Each row is a point on a tangle of strands that fork and nearly touch. The rows are in no order.
In the rows, 128 means zero.
Two points are linked if the straight distance between their rows is under 137.
sifu: [100 115  93 125 151 146  69 110  98 151  97 155 154 118 111 118 135 176
 103 159 156 116 160 171  74 123  94 116 139  99 134 123 118 150 178 149]
mis: [119 126 123 147 113 125  77 108 145 120 187 140 140 159 131 115  95 125
 158 170 133 139 120 105 102 169 159 134 167 125 121 141 175 153 121 141]
tuv: [ 97 156 118 131 130 109 129 105 129 130 149 124 150 109 152 110 174 103
 159  99 114 106  84  79 150 141 136 150 178 125 174 167 121 149 151 145]
milu: [132 106 130 108  83  96 111 147 125 162 183 158 145 163  55 134 100 181
 113 188 160 143 119 135  79 124 126 111 139 177  74  98 157 172 106 118]
Kes: [153 107 118 117 112 174 128 155 115 113  97 120 187 162  72 113  81 149
  94 173 145 130 133 149  73 146 138 161  80 119 112  84 154 168 122 123]
Piv: [123 121 153 146 134 117 127 149 123 169 111 151 125 142 161 153 123 159
 101 106  99 102 191 192 104 127  95 158 142  95 149 126 107  68 127  96]
zulo: [140 162 123 154 146 119  63 130 165 118 160 118 150 128 127 109 107 163
 120 104 159 142 103 103  75 129 145 111 172  97 103 152 147  98 122  72]
Sovon: [ 89  89 128 115 122  69 148 107 131 120  89 130 140  74 140 166 151 143
 122  80 106 109 157 181  80 111  85 142 156  66 168 132  97  73 176  81]
Dipaf: [151 100 141 127 145 189 186 132 111 124  44 123 110 132 151 130 101  97
 107 156 100 123 175 173 142 144 115 181  83 133 156  71 130 118 114 122]
Bam: [147 119 160 155 133 161 170 154 100 142  76 126 115 138 159 111  91 121
 130 157  80 121 167 168 122 164 120 184 106 151 147  95 132 107 117 129]
tete: [158 108  73 120 127  81 141 157 128 143 156 123 143 141  61 179 130 142
  90 118 144 150 132 139 126  78 128  97 133 161  70 134  90 123 136 105]
turu: [115 186 158 171 156  52 144 157 121 114 130 137 103 120 171 107  78 166
 118 108 106 101  66 165 110 129 158 144 198 107 127  77 107  82 138  70]
Situ: [ 79 109 134 155 102 126  92 133 132 126 178 123 163 141 123 127 110 154
 125 162 112 120 122 142  97 153 160 159 190 149 105 116 149 165 162 112]
vup: [147 139 113 107 124 140 193 153 110 137  88  80 165  93 114 129 144 103
 156 125 174 146  78  99 183  89 137 122  76 153 159 127 100 179  89 144]
dur: [102 136  88 114 142 129  85  94 119 125 108 162 163  91  95 136 169 139
 125 112 150 108 123 142  78 113  89 140 169  98 145 145 100 126 190 155]
mera: [149  79 108  96 113 111 138 115 113 110 149 131 143 132  64 144 128 127
 131 163 163 146 102 136 108 143 104 141 120 172 135 125 148 172  84 130]
fovu: [117  67 146 101  92 117 148  93 109 174 107 152  99 162 115 151 147 176
  89 164 165 141 168 225  68 123  57 135 115 174 153 124 120 117 100 113]
Kuve: [147 128 101 146 159 109 127 122 129 133 131 154 128 120 104 133 127 147
 130 130 143 127 131 154 131 120 116 140 160 140 115 124 122  91 144 146]
zelet: [125 150 122 154 124 210  71 148 108 159 105 145 130 175 149 107 137 151
 100 139 113 138 187 151  92 132 104 144  92  89 132 143 139 146 145 146]
pura: [156  86 118  91  91  92 143 135 125 136 157 141 143 169  51 143 105 156
 116 177 163 140 112 154  95 133 118 126 122 192 113 114 142 164 104 126]
leg: [ 73 123  85 122 133 162 139  89 178 100 114  81 165 120 200 164 139  69
 142 107 127 126 125  61 117 170 164 177 154 119 147 146  89 107 149  79]
rubir: [162 138 159  83 126 123 153 122 130 135 117  98 131  96  98 120 180 113
 160 100 144 135 121  59 204  83 160  25  93 117  98 174 127 214 105 150]
nom: [108 124  72 114 133 133  86  85 148 115 135 140 129  93 115 149 173 123
 114  90 132 117 126 112 100 131  97 141 168 113 144 160 114  87 168 126]
guzip: [140 178 147 148 128  84  97 173 140  98 181 150 101 145 143 131 120 153
  99  59  90 105  94 131 121  75 137 128 166 123 132 101 132  74 120  89]
mude: [178 131  78 106 132 128 102  73 152 153 154 130  89  92  86 123 119  97
 121 142 175 166 130  84 120 177 125  88 157 131  82 167 116  91 113 127]
zor: [122 132 172 164 121 161  97 182 119 124 152 136 149 150 147  94 121 129
 133 136 118 140 134 125 122 142 146 150  89 134 124 164 161 156 101 136]
Fonud: [151 145 114  77 129 187  74  55 100 124  92 147  94 109  77 132 115 110
  72 187 196 151 146 144  70 155  69  99 118 115 116 100 143 147 124 161]
bivom: [190 124 125  68 124 185  92 109 177 115 146 105 139 127 127 127  97  96
 140 173 159 168 136  59  99 176 157 114  99 119 106 147 153 156  74 150]
vob: [168 126 100  76 120 186 156  80 128  87 117 136  97 147  45 116 130  95
  68 174 137 142  91 136 126 133  91 115 100 141 109  49 150 171 152 170]
mosud: [118 144 121  87 130 185  74  88  85 117  90 143 143 132  91 117  95 145
  74 232 168 136 143 144  45 138  83 118 105 103 134  73 150 173 144 146]
Zal: [165 121 136 100 103 171 111 121 161  87 148 109 147 152 116  97  81 107
 150 170 132 153 120  74 130 180 168 116  77 125 117 130 181 177  95 154]
nuda: [157  99 110 103 137 185 176 130 131  93  83 100 131 111 115 133 105  75
 117 140 141 129 135 134 149 153 119 177  73 155 155  77 137 121  87 111]
kelop: [119 121 143 189 149 136 170 158 135 116 112 110  93  96 151  83 110 104
 163 110  90 110 127  96 179  94 158 129  60 155 132 105 119 155 177 186]
kubaf: [119 122 163 140 163 100 123 190 117 113 127 121 152 117 176 135 146 124
 157 103 134 131 106 138 152 111 139 139  97 142 150 161 117 127  71 118]
Tute: [143 154 151 156 142 126 128 201 124 121 133 152 112 143 163 120 138 130
 124  78  76 115 132 155 157  86 126 155 122 133 131 119 110 101 169 156]
ruzap: [131 123 179 153 122 124 102 180 118 119 158 126 140 152 168 125 149 121
 150 120 120 136 132 118 159 131 141 134  88 138 140 164 163 144  63 121]
Nugot: [161 150 111 131 171  68 137 133 134 160 142 169  93 127 116 122 133 146
 131 105 151 128 117 133 143 113 108 118 157 142 128 131 102  59 121 136]
Suliv: [ 92 152 140 166  83  85 169 121 114 111 122  57 165 130 137 125 128 105
 212 151 106  82 105  98 193 103 199 102  92  83 125 128 157 172 135 130]
mol: [143 103 126 104 110 122  84 118 148 160 133 160  89 100 114 129 160 111
  76 102 199 141 168 142  81 166  87  90  88 110 111 205 101  77  96  85]
popa: [111  73  72  98 121 187 117  99 148  96 119 106 137 109 141 160 145  82
 143 123 133 120 155 100 138 169 109 178 123 139 150 118 127 116 113 118]
Lono: [174 118  77 100 153 134 136  78 139 144 162 128  79  98  85 124 131  70
 144 149 172 166 123  71 172 170 143  98 146 144 107 133 146 134  99 147]
Led: [124 181 143 171 156  68 123 154 124 120 144 103 134 133 151  87  97 150
 152 124 144 117  70 130 136 120 174 123 172  92 131 119 125 107 124  91]
kinu: [178 139 158  94 138 153 121 136 119 139 131 154 106 122  80 109 144 150
  94 147 174 167 119 134 117 109 115  65 105 164  79 144 132 178  97 182]
bipo: [115 146 158 145 109 106 114 133 114 204 157 190  94 178 130 126 143 186
  99 124 140 119 145 167  97 115  87 134 136 163 146 164 113  71 105 109]
soka: [165 125 128 137 112 156 153 187 131 134 132 129 153 174  48 121  74 154
 104 145 136 147 135 132 121 110 141 120  75 143  90  95 152 165 115 137]
Vab: [112 150 157 168 153 109 130 145 122 132 123 154 113 131 180 139 114 135
 111 106  71  98 160 175 103 133 114 162 176  93 134 104 104  58 147  87]
Gema: [ 94 166 132 167 144 145 142 150 129  99 129  97 167 102 185 100 139  94
 141  95  99 124 113  85 136 165 191 158 106 127 121 169 107 174 178 130]
Zafe: [132 165 151 134 146  53 145 138 123 116 163 143  86 146 160 134 148 124
 170  90  86 106  92 102 216  73 140  71 147 115 126 102 120 105 125 138]
vapeb: [145 167 148 147 159 142 106 126 150 126 118  98 155  96 146  83 109 126
 173 139 147 156  99  76 142 131 168 113 116  95 121 171 131 141 126 151]
Dera: [117  67 120  90 111 112 125 114 122 130 111 134 118 128 106 166 160 151
 110 133 185 134 143 209  82 114  65 131 115 177 131 139  98 137 114 119]
fer: [ 86 151 113 130 134 104 103 101 146  93 132 132 152 116 160 126 174 116
 128  77 116 107 106  97  91 155 131 167 184 103 149 163 113 112 165  89]
lapak: [156  90 118  80 112 176 163  84 107 122  76 123 118 202 102 134 119 163
  68 172  90 138 149 215 117  93  93 149 111 133 154  46 145 172 149 135]
loso: [ 95 124 130 132 134 101 199 129 126 111 125 103 116 114 160 153 104 109
 175 130  60  88  90 102 231  88 173  93 129 145 136  83 128 114 122 151]
foz: [144 133 108  98 120 142 129  98 117  98 125 121 154 111  80 116 117 113
 154 168 167 143  75 106 114 157 119 119 127 156 134 136 151 191 116 164]
bivu: [ 87  52  87 104  95 143 111  94 150 105 114  99 122  87 127 178 163  94
 128 104 150 113 163 150 121 167  68 157 119 120 167 141 111  94 136 101]
fofa: [137  80 139  79 111 159 144 120 131  82 117 123 140 169 113 162 158 126
  96 137 112 150 122 181 116  83  80 153 106 183 133  83 126 195 139 155]
rotuz: [107 153 168 188 150  74 125 181 113 136 140 127 134 131 152  86 108 138
 164 147 142 125  99 151 149 130 182 135 133 112 122 132 118 151 139 131]
nela: [111 144  71 137 118 152 170  92 144 101 134  80 156 105 126 130 120  82
 164 122 123 114  97  45 181 129 178 131 136 134 151 121 113 124 127 137]
Nire: [201 130 112  96 125 173 149  86 151 133 148 145  74 123  74 106  87  90
 116 163 139 163 138  68 141 185 127  66 147 141  84 123 156 162 104 174]
tezes: [122 168 138 129  91 104 159  96 123 154 131  73 165 107 136 116 189 104
 184 119 142 100  95  52 192  95 156  70 135  74 136 156 139 158 119 138]
lepa: [119 124 126 136 141 130  88  94 144 126 165 143 122 137 155 109 135 105
 181 158 144 139 122 100 124 185 132 151 166 145 145 148 139 123 119 157]
fene: [ 94  67 147 122 138 131 186 119 105 117  87 110 153  98 174 185 124 109
 123 110  71 120 149 162 134 127 143 188 169 145 130 131 135 125 151 126]
ler: [125  70 145 127 121 139 185 127 121 103 111  98 131 107 160 170  68 101
 136 146  59 110 129 126 167 138 160 161 127 163 150  94 148 105  77 127]
Baruz: [ 80 140 123 138 114 166  42 118  83 172 140 166 152 150 135 103 125 181
 109 179 136 125 166 156  54 153 104 127 151 114 107 105 139 155 157 145]
Rol: [154 117 167 106 129  89 146 154 130 129 163 156  89 181 133 153 144 133
 161 113 131 151 121 124 191  78 128  56 111 155  97 134 140 188 107 165]
Vot: [146 172 181 151 161 137 103 159 142 130 118 135 136  98 162  42 120 142
 150 118 151 153 120  98 110 142 171 137 111  88 121 163 115 124 129 159]
Peb: [ 97 166 115 114 165 131 112 135 149 109  86 148 171 105 155 105 156 131
 128  88 134 122 163 114  62 149 141 139 134  18 143 147  93 102 189  88]
Pup: [143 157 108 136 137  86 151 119 140 142 147 116 129 122  75 115  98 130
 161 144 158 137  99  81 187 107 170  61 136 106  92 145 150 148 118 142]
Kope: [109 174 156 138 155 104 167 191 121 107  95 113 144  78 191 125 135 114
 144  78  65  98  90  96 178 101 162 145 103 121 152 119  75 112 134 129]
ganu: [132 174 139 144 147  48 111 106 131 111 172 141  86 135 151 109 164 132
 155  91 117 107  78  91 173 107 141  88 190 124 142 124 147  92 122 112]
famu: [132 137 156 153 145 112 152 130 113 170 135 159  83 148 168 135 112 136
 144 144 113 121 152 150 147 163  88 163 156 152 154 134 119  64  85 135]
kal: [ 73 131 129 157 101 114  88 131 117 199 157 147 122 171 155 115 138 190
 102 129 116 102 166 180  82 115 122 160 188 119 121 102 122 102 160 111]
dis: [121 138 173 143 115 150  95 137  98 173 162 182 117 172 127  89 137 170
 114 162 149 135 125 164  93 130 106 130 141 183 123 139 152 153 134 181]
Mebop: [138 121 131  96 140  94 173 150 109 130  93  94 154 113 119 138 154 125
 170 139 195 164  88 133 150  92 125 124  79 160 148 144  97 174  60 133]
nof: [125 158 107 178 133 149  66 146 151 143 163 122 156 139 115 108 104 176
 107 116 148 131 131 127  84 127 144 134 161  89  92 123 136 103 161  95]
Bive: [ 79  55 120 107 103  90 119 108 135 125  97 125 127  83 129 176 169 142
 120  98 154 109 164 194  94 122  58 146 129  94 168 161 101  90 157  97]
Fufa: [143 110 107 103 121 168 180 136 130  77  93  94 158 117  99 108  97  82
 152 148 153 131 107  89 146 155 166 165  67 154 160 105 136 165  97 124]
Pok: [125  71 133 132  97 120 163 115 122 178  79 110  86 116 126 190  86 157
 103 146 118 122 196 182 113 141  56 128 112  93 160 136 120  52  94  87]
Zunun: [120  72 104 118 112 166 124 122  98 156  93 123 136 157 122 155 109 161
  89 142  84 115 201 200 110 110 102 152 130 112 165 102 154 140 147 116]
mav: [166 148 109 160 117 187 122 125 135 148 147 147 114 163  79  93  90 135
 115 158 132 149 152 123 135 132 128 107 130 129  96 103 158 122 172 181]
rebe: [174 134 135  84 125 135 152 124 122 124 130 162 112 127  36 129 118 130
  86 174 167 158  98 129 101 106 113  59 113 168  71  99 142 201 139 174]
zek: [139 172 138 102 119  91 148 114 120 157 126  85 158  97 120 121 181 117
 163  99 165 131  89  60 196  82 149  60 119  86 118 174 115 149  91 125]
zul: [145 138  96 153 126 193  92 139 118 134 131 140 149 138  88 114 106 152
 102 167 130 132 143 141 107 117 117 108 132 121  86  93 153 148 168 176]
lok: [145 118 147 144 132 182 109 162 115 128 121 151 118 172 133 114 153 147
  98 115 100 136 154 171 118  81  87 127  98 163 114 116 127 158 177 187]
bir: [172 130 117 116 167  46 140 126 113 151 148 151  85 117 115 124 153 105
 125 118 155 140 122 102 177 112 135  65 139 145 110 154 109  89  80 118]
levof: [152 115 117  73 121 112 140  92 122 136 146 113 121 100  59 133 137 103
 143 161 166 147  89  90 151 138 138  59 138 150  94 159 155 216  96 161]
fupa: [ 80 139 161 163 147  96 172 144 122  91 113  89 151 102 213 150  99 105
 132 109  68 113 106 143 155 175 193 176 151 126 124 129 114 131 129  87]
Fad: [127 100 123 157 130 176 175 126 142  91 117 115  90 129 132  82  98  92
 156 137  86 110 127  89 172 131 174 128  70 170 138  91 160 175 174 183]
Sepe: [130 199 154 137 134  67 109 168 132  87 147 146  92 136 183 120 138 145
 118  58  66 102  68 120 134  96 136 107 152 111 151  88 127  92  90  79]
Zufe: [ 99 135  83 140 141 165 143 109 163  81 137  83 150 133 166 134 111  67
 156 131 101 120 119  52 148 153 189 167 153 131 136 135 122 105 148 117]
tada: [115 163 153 176 143  91 169 171 126 119 124 113 112  97 171  92 114 114
 170  91  77  97  87  99 203  89 182 114  87 123 142 115 102 128 173 164]
Sol: [118 112  86 129 112 113  93  89 152 100 142 138 118 122 115 152 166 149
  99  90 105 108 151 152 107 113  96 133 176 110 152 146 115  62 183  80]
devup: [131 139 149 161 123 214  91 170 123 135 108 137 132 160 163 111 123 117
 108 149 104 143 183 138  97 160 130 172  83 122 122 135 148 148 142 140]
dig: [127 147 126 142 130  65  92 108 140 135 159 102 169 114 103 115 138 164
 128 139 185 148  74  93 104 126 159 105 150 117 116 185 125 120  92  76]
gito: [141  91  67 142  94 147  92 110 146 120 169 124 130 142  96 171 119 124
 101 136 123 143 161 127 120 159 112 136 128 132 115 147 142  86 129  82]
poge: [168 129 122  80 165 101 113 132 117 151 127 143 121  91  96 125 171 127
  97 110 200 157 101 132 110 105 117  80 115 158  90 176 109 155  80 152]
pozaz: [145 144 168 169 127 153 161 161  97 169 123 132  93 161 151 122  84 137
 143 143  85 122 154 169 149 140 125 160 125 164 137 112 135 101 118 140]
Palek: [127 143  79 140 127  90 180 111 135 126 128  91 146 104  92 146 118 118
 174 134 140 131  84  84 195 116 155 108 148 126 134 130 126 121 111 127]
vip: [138 123 118  64 146 100 147 127 108 146 110 116 139  94  94 146 166 118
 120 122 218 163  87 147 120 120 110 119  92 171 134 166  90 178  55 130]
lamo: [123 141 167 151 114  74 133 159 131 123 172 137  80 157 154 136 147 125
 167 112  95 109 121 119 232  82 145  54 105 118 101 129 157 145 120 155]
Nep: [133 148 164 165 138  97 131 135 112 135 131 117 132 129 123  60 109 129
 203 172 152 139 104 115 151 135 182 110 112 111 121 132 159 162 123 162]
saniv: [118 115 146 136  89  92 157 139 131  97 127  98 139 145 113 129 122 118
 202 148 118  97 127 104 196 110 183  85  73 101 122 113 173 184 108 139]
Taze: [122 148 116 130 149  72 113  84 153 102 149 134  93 112 176 126 144 117
 151  95 119 112  94  84 145 154 124 133 180 135 162 127 119  53 118  70]
pami: [ 64 113  94 122 140 148 139  90 151 102  94 104 164  99 173 159 161  94
 128  80 107 105 152 106 102 162 120 166 151  86 154 148  92  91 173  78]
vep: [101 161 133 154 103 133 105 140 105 217 152 154  88 189 127 127 119 200
 119 129 112 116 163 164 100 116  97 155 164 133 122 124 126  72 130 113]
rila: [166 120  71 140 128 130 145 165 137 141 132 128 154 138  46 150  86 147
 104 134 150 151 133 141 124  94 140 103 115 147  73 109 141 135 131 126]
tem: [118 139 118 141 134  93 127 146 153  94 163 116 127 125 141 174 146 128
 104  64  87 110  99 124 156  96 120 135 161 143 126 131 117  79 124  87]
vizeg: [138  85 154 100 116 138 125 157 128  95 164 136 135 182 123 156 159 121
 113 117 129 162 117 155 135  93  93 123 109 196 118 136 138 199 112 170]
Kize: [169 119  72 117 119 164  79  84 179 126 152 115 143 124  99 149 108 115
 114 165 151 156 157 100  86 175 139 114 141 109  89 145 135 102 129 122]
Folaz: [170 118  98  86 114 162 133 100 109 120 118 145 109 150  49 145 134 135
  75 178 155 150 114 169 103 109  77 106 120 154  98  61 132 168 142 164]
gilo: [132 124 151 140 156 135 131 176 121 109 119 151 134 139 159 121 149 122
 134  87  99 140 118 160 134  60 118 142  97 168 113 122  98 146 179 185]
pavu: [ 96 123 146 137 152 102 196 129 110 116  84  94 161  89 186 169 119 117
 138 118  67 115 105 132 151 136 161 174 164 144 140 123 101 122 144 109]
tagig: [113  90 119 127 135 153 119 129 104 165  84 124 113 154 151 155 118 169
  96 121 103 122 210 191 120 107  73 125 122  87 185 123 128 117 138 115]
vupur: [151 119 148 114 107 169 120 172 114 143 149 152 117 208 121 149 148 153
  82 126 111 171 147 171 125  69  87 116  99 184  96 123 126 167 123 153]
vitiv: [139  89 100 140  92 109 107 103 156 127 148 119  96 119 132 171 125 116
  99 135 118 129 173 134 132 167  88 133 125 124 135 163 131  42 119  57]
zezi: [103 129 126 128 172 113 139  88 145 123 119 150 105 105 184 120 138  96
 174 118 115 100 133 106 143 181 119 166 186 127 165 126 103  64 140 107]
nuf: [142 112 126 126 119 171 203  99 145  84 101 112  94 117  94  76  90  84
 142 150 116  98  97  72 171 129 153 118  62 152 130  69 152 177 169 188]
vuref: [148  80 134  80 110 168 170 111 117 102  97 110 140 177 105 149 120 136
  92 147  96 148 134 210 114  69 101 149 123 170 123  52 133 175 164 158]
Pibu: [142 119 115 114 118 145 184 148 119  97  97  82 163 104 106 119 106  97
 164 135 146 132  92  77 183 108 163 119  53 143 158 123 133 176 103 139]
tofi: [145 154 100 155 167 137 129 121 140 127 110 133 158 109 118 110 118 122
 151 133 157 138 104 113 120 136 135 142 140 118 114 138 124  97 143 135]
lan: [105 153 142 147 135  74 166 110 119 115 129 104 118 122 158 145 152 109
 186 110  73  81  91  86 230  87 153  83 149 115 146  84 125 101 127 136]
mar: [ 94 152 130 143 141 121  95 144 149 101 111 155 159 131 154 118 151 136
 104  72 124 120 171 142  62 141 129 140 130  43 145 140 110  86 164  64]
kiriz: [120 127 142 156 160 125 117 101 154 117 138 137 118 136 202 103 133  88
 182 159 121 130 134 106 136 202 171 169 171 129 140 134 125 111 147 125]
Duze: [ 81 116 141 172  92 139  88 161 121 153 190 138 148 165 137 120 113 157
 121 140 110 106 133 181 107 120 149 158 195 129  95  92 142 155 172 129]
Beva: [178 146 133 126 162  81 132 131 141 156 161 132 100 120  94 105 121 125
 138 127 155 145 126  78 178 126 151  64 145 112  89 143 146 108  92 129]
Feba: [ 91 189 149 150 153 137 114 140 130 113 104 148 176  96 159  91 149 130
 127 110 132 135 135 129  73 169 168 163 146  68 103 163  94 152 199 113]
fafos: [126 159 156 162 107 150 153 166  86 215 125 123  88 181 130 124  67 174
 140 157 100 118 151 175 108 132 127 172 149 153 126 107 135 101 127 121]
Gigu: [139 176 171 163 138 103 101 183 131 139 171 159  99 164 142 124 124 150
  99  75  92 113 121 143 138  79 130 129 140 127 114 118 123  80 129 130]
som: [113 111 100  76 118  97 143 117 132 145 105 121 126  80 130 171 180 110
 123  76 170 122 112 137 135 101  78 157 137 150 164 165  68 106 110 113]
kovis: [ 95 105 133  91 126 134 163 116 126 137  96 113 138  70 168 176 167  95
 144  68 115 101 112 117 154 124 102 185 160 152 186 137  73 121 134 128]
Tep: [ 77 116 143 124 138  79 154 140 132  93  85 140 141  86 156 141 155 135
 107  68 101 103 159 155  57 131 100 140 155  44 172 120  97  75 156  47]
bibor: [129  71 140  98  96 117 162 101  97 202  80 129  75 154 121 178 120 169
  92 155 125 135 194 221  93 114  45 127 107 140 168 128 121  90 105  91]
pavus: [ 94 137 148 157 151 122 132 140 136 108 138 119 133 141 194 112  99 100
 153 151 103 131 134 131 134 205 180 174 158 118 114 142 121 134 136  89]
Bod: [129 116 117 112  82 138  86 125 100 182 161 156 144 143  68 127 110 190
  84 198 157 142 141 135  59 125 111 100 139 166  75  94 158 153 119 142]
vov: [ 90 126 151 155 114 140 150 132 126  97 134  76 136 118 175  88 139  80
 182 117  82 116 126  67 169 143 206 124  73 128 140 147 141 195 178 154]
mer: [151 116  81 102 104 171  73  83 151 171 123 145  70 116 108 136 159  99
  89 135 180 155 193 137  97 190  70  96 102 109 121 160 116  87 101 110]
Dodur: [122 105 115 126 118  69 122 111 158 106 127 131 105 106 151 186 134 144
  89  77  82  99 120 145 127 104  95 146 161 135 141 130 112  46 135  73]
satal: [144 118 142 133  91 152 130 142 150  96 155 109 129 155 113  97  75 110
 165 145 117 124 127  78 169 140 176 104  61 113 116 131 194 181 113 157]
Rasuz: [135 134 132  97 136 139  76 116 141 138 145 185  93 102 137 124 178 117
  99  71 177 119 172 113  82 142  78 128 116  80 142 166 109  61 112 112]
sib: [121 194 148 144 161  70 128 146 123  90 121 125 118 104 173 121 133 125
 148  90  93  97  69  89 158 123 150 115 125  97 162  97 108  80  78  71]
ziz: [156 112  99 112 113 201 177 103 144  75 106 129 113 151  60  97  93  96
 107 150 107 123 107 111 137 146 129 131  86 160 121  63 163 153 170 174]
gupi: [114 124 116 143 129  63 111 146 140 139 139 119 171 122 101 128 128 171
 139 143 185 150  90 133  98 107 137 127 140 141 124 168 119 131 101  95]
zarip: [150 121 101  90 112 182  86 119 102 119  92 127 172 132  64 118  92 156
  94 200 170 137 139 143  54 148 110 121  86 110 110  89 154 171 123 133]
bas: [106  86 108 118 139 174 151 113 126 104 118 110 149 105 145 150 155  80
 149 110 122 112 123 116 155 149 115 179 136 172 160 127 122 142 127 141]
moras: [144 133 129 133 120 163  54 117 119 139 164 145 159 114  83 124 109 168
 100 169 158 142 127 116  72 132 121 108 162 137  70 132 152 145 130 153]
gos: [107  83 162 125 114 111 178 137 118  94 136  99 123 132 168 166  88 110
 153 126  43 100 124 130 196 117 167 141 135 163 136 100 163 134 102 143]
lumug: [108  88 127  74 124  86 137 120 134 134 123 142 129 101 126 178 187 141
 126  92 180 148 122 193 103  90  66 142 119 175 148 164  77 119 112 125]
gose: [189 150 114 141 110 185 156 127 147 144 142 144  94 166  78  97  64 112
 122 148 124 152 148  86 156 145 133  97  95 137  90 107 169 140 123 163]
ripin: [105 155 162 130 154 126 132 188 129  97  89 144 146  74 190 141 143 113
 125  63  74  99 117 109 155 103 147 165  97 112 161 122  69  88 121  92]
kem: [105 181 123 141 109  88 135  89 123 136 143  92 153 134 151 109 177 118
 179 108 123 106  66  66 169 103 145 111 178 102 155 159 146 144 146 155]
Kad: [161 113 153  87 130 106 125 108 120 137 158 124 112 106  80 119 155 110
 152 142 138 141 124  90 167 129 150  27 134 110  83 169 146 211  81 150]
mel: [ 96 179 150 167 146 152  99 162 131  93 130 121 168 112 173  94 135 111
 126  91 113 141 126 105 100 159 190 160 126  97  96 174 108 157 185 115]
dapul: [134 159 171 140 123 117  96 149 104 208 177 176  97 183 120 100 147 179
 110 121 152 152 132 143 113 116 117  94 125 158 105 170 141 121  92 161]
Pidub: [115 132 148 128 153  80 114 174 122 126 139 143 170 119 133 133 147 158
 144 104 160 129  92 142 117  97 138 149 116 151 137 174 110 127 103 126]
vub: [129  71  96 135  80 123 131  93 145 150 113 108 101 121 122 179 100 147
  92 160 117 120 207 164 124 159  80 128 118  92 154 140 131  50 122  63]
geb: [152 143 123 115 126 220  89 105 108 160 101 145 108 165 122 120 144 152
  84 150 155 150 186 151  78 147  62 116  98  97 140 138 141 130 104 145]
visav: [ 98 161 167 159 145  69 138 146 123 137 107 145 100 106 162 140  91 175
  96 104  89 100 121 192  77 125 132 142 196  83 131  66 104  48 140  63]
Suvod: [147 132  77  93 125 204  79  72 125 150 100 138  82 141 106 125 134 118
  86 163 168 150 185 150  97 175  53 108  93  91 156 114 139 127 118 146]
romo: [143 152 146 109 155 147  68 128 146 125 150 183 115 109 148 104 163 114
 115  89 158 135 147  98 109 139 120 151 137 100 141 158 117  74 115 143]
nen: [ 99  64 116 134 130 135 135 107 113 137 106 126 148 133 141 171 122 139
 111 121  84 113 175 200 123  93 130 163 174 130 123 105 140 114 173 133]
zefe: [153 164 171 141 162 172  81 157 148 140 113 161 120 124 173  54 136 115
 131 124 141 139 152  96 101 156 136 146 107  96 124 162 117 107 125 151]
zirif: [ 70 128 137 160  95 105 179 139 115 112 130  73 168 112 156 115 126  98
 176 120  82 107  94 104 179 120 193 138 109 132 147 153 145 214 166 156]

A fork is a point with three links, a tip a point with one. Leave the first point through the second and follow the links. Name the first fork or tip that comes.
Pidub; kubaf => Suvod
visav; Vab => kiriz
Nire; gose => fer
geb; zelet => nof

Follow the links from the first point to the second, and from the first to the third. Name the last point that the two ways share.
lamo; Situ; nen => kiriz
ler; pozaz; fupa => kiriz
rila; tofi; kubaf => Suvod
guzip; bir; levof => fer
Gigu; zek; Beva => fer
romo; pavu; tuv => vapeb
devup; rotuz; zarip => Suvod
vuref; Baruz; zek => nom
fupa; Nugot; romo => vapeb
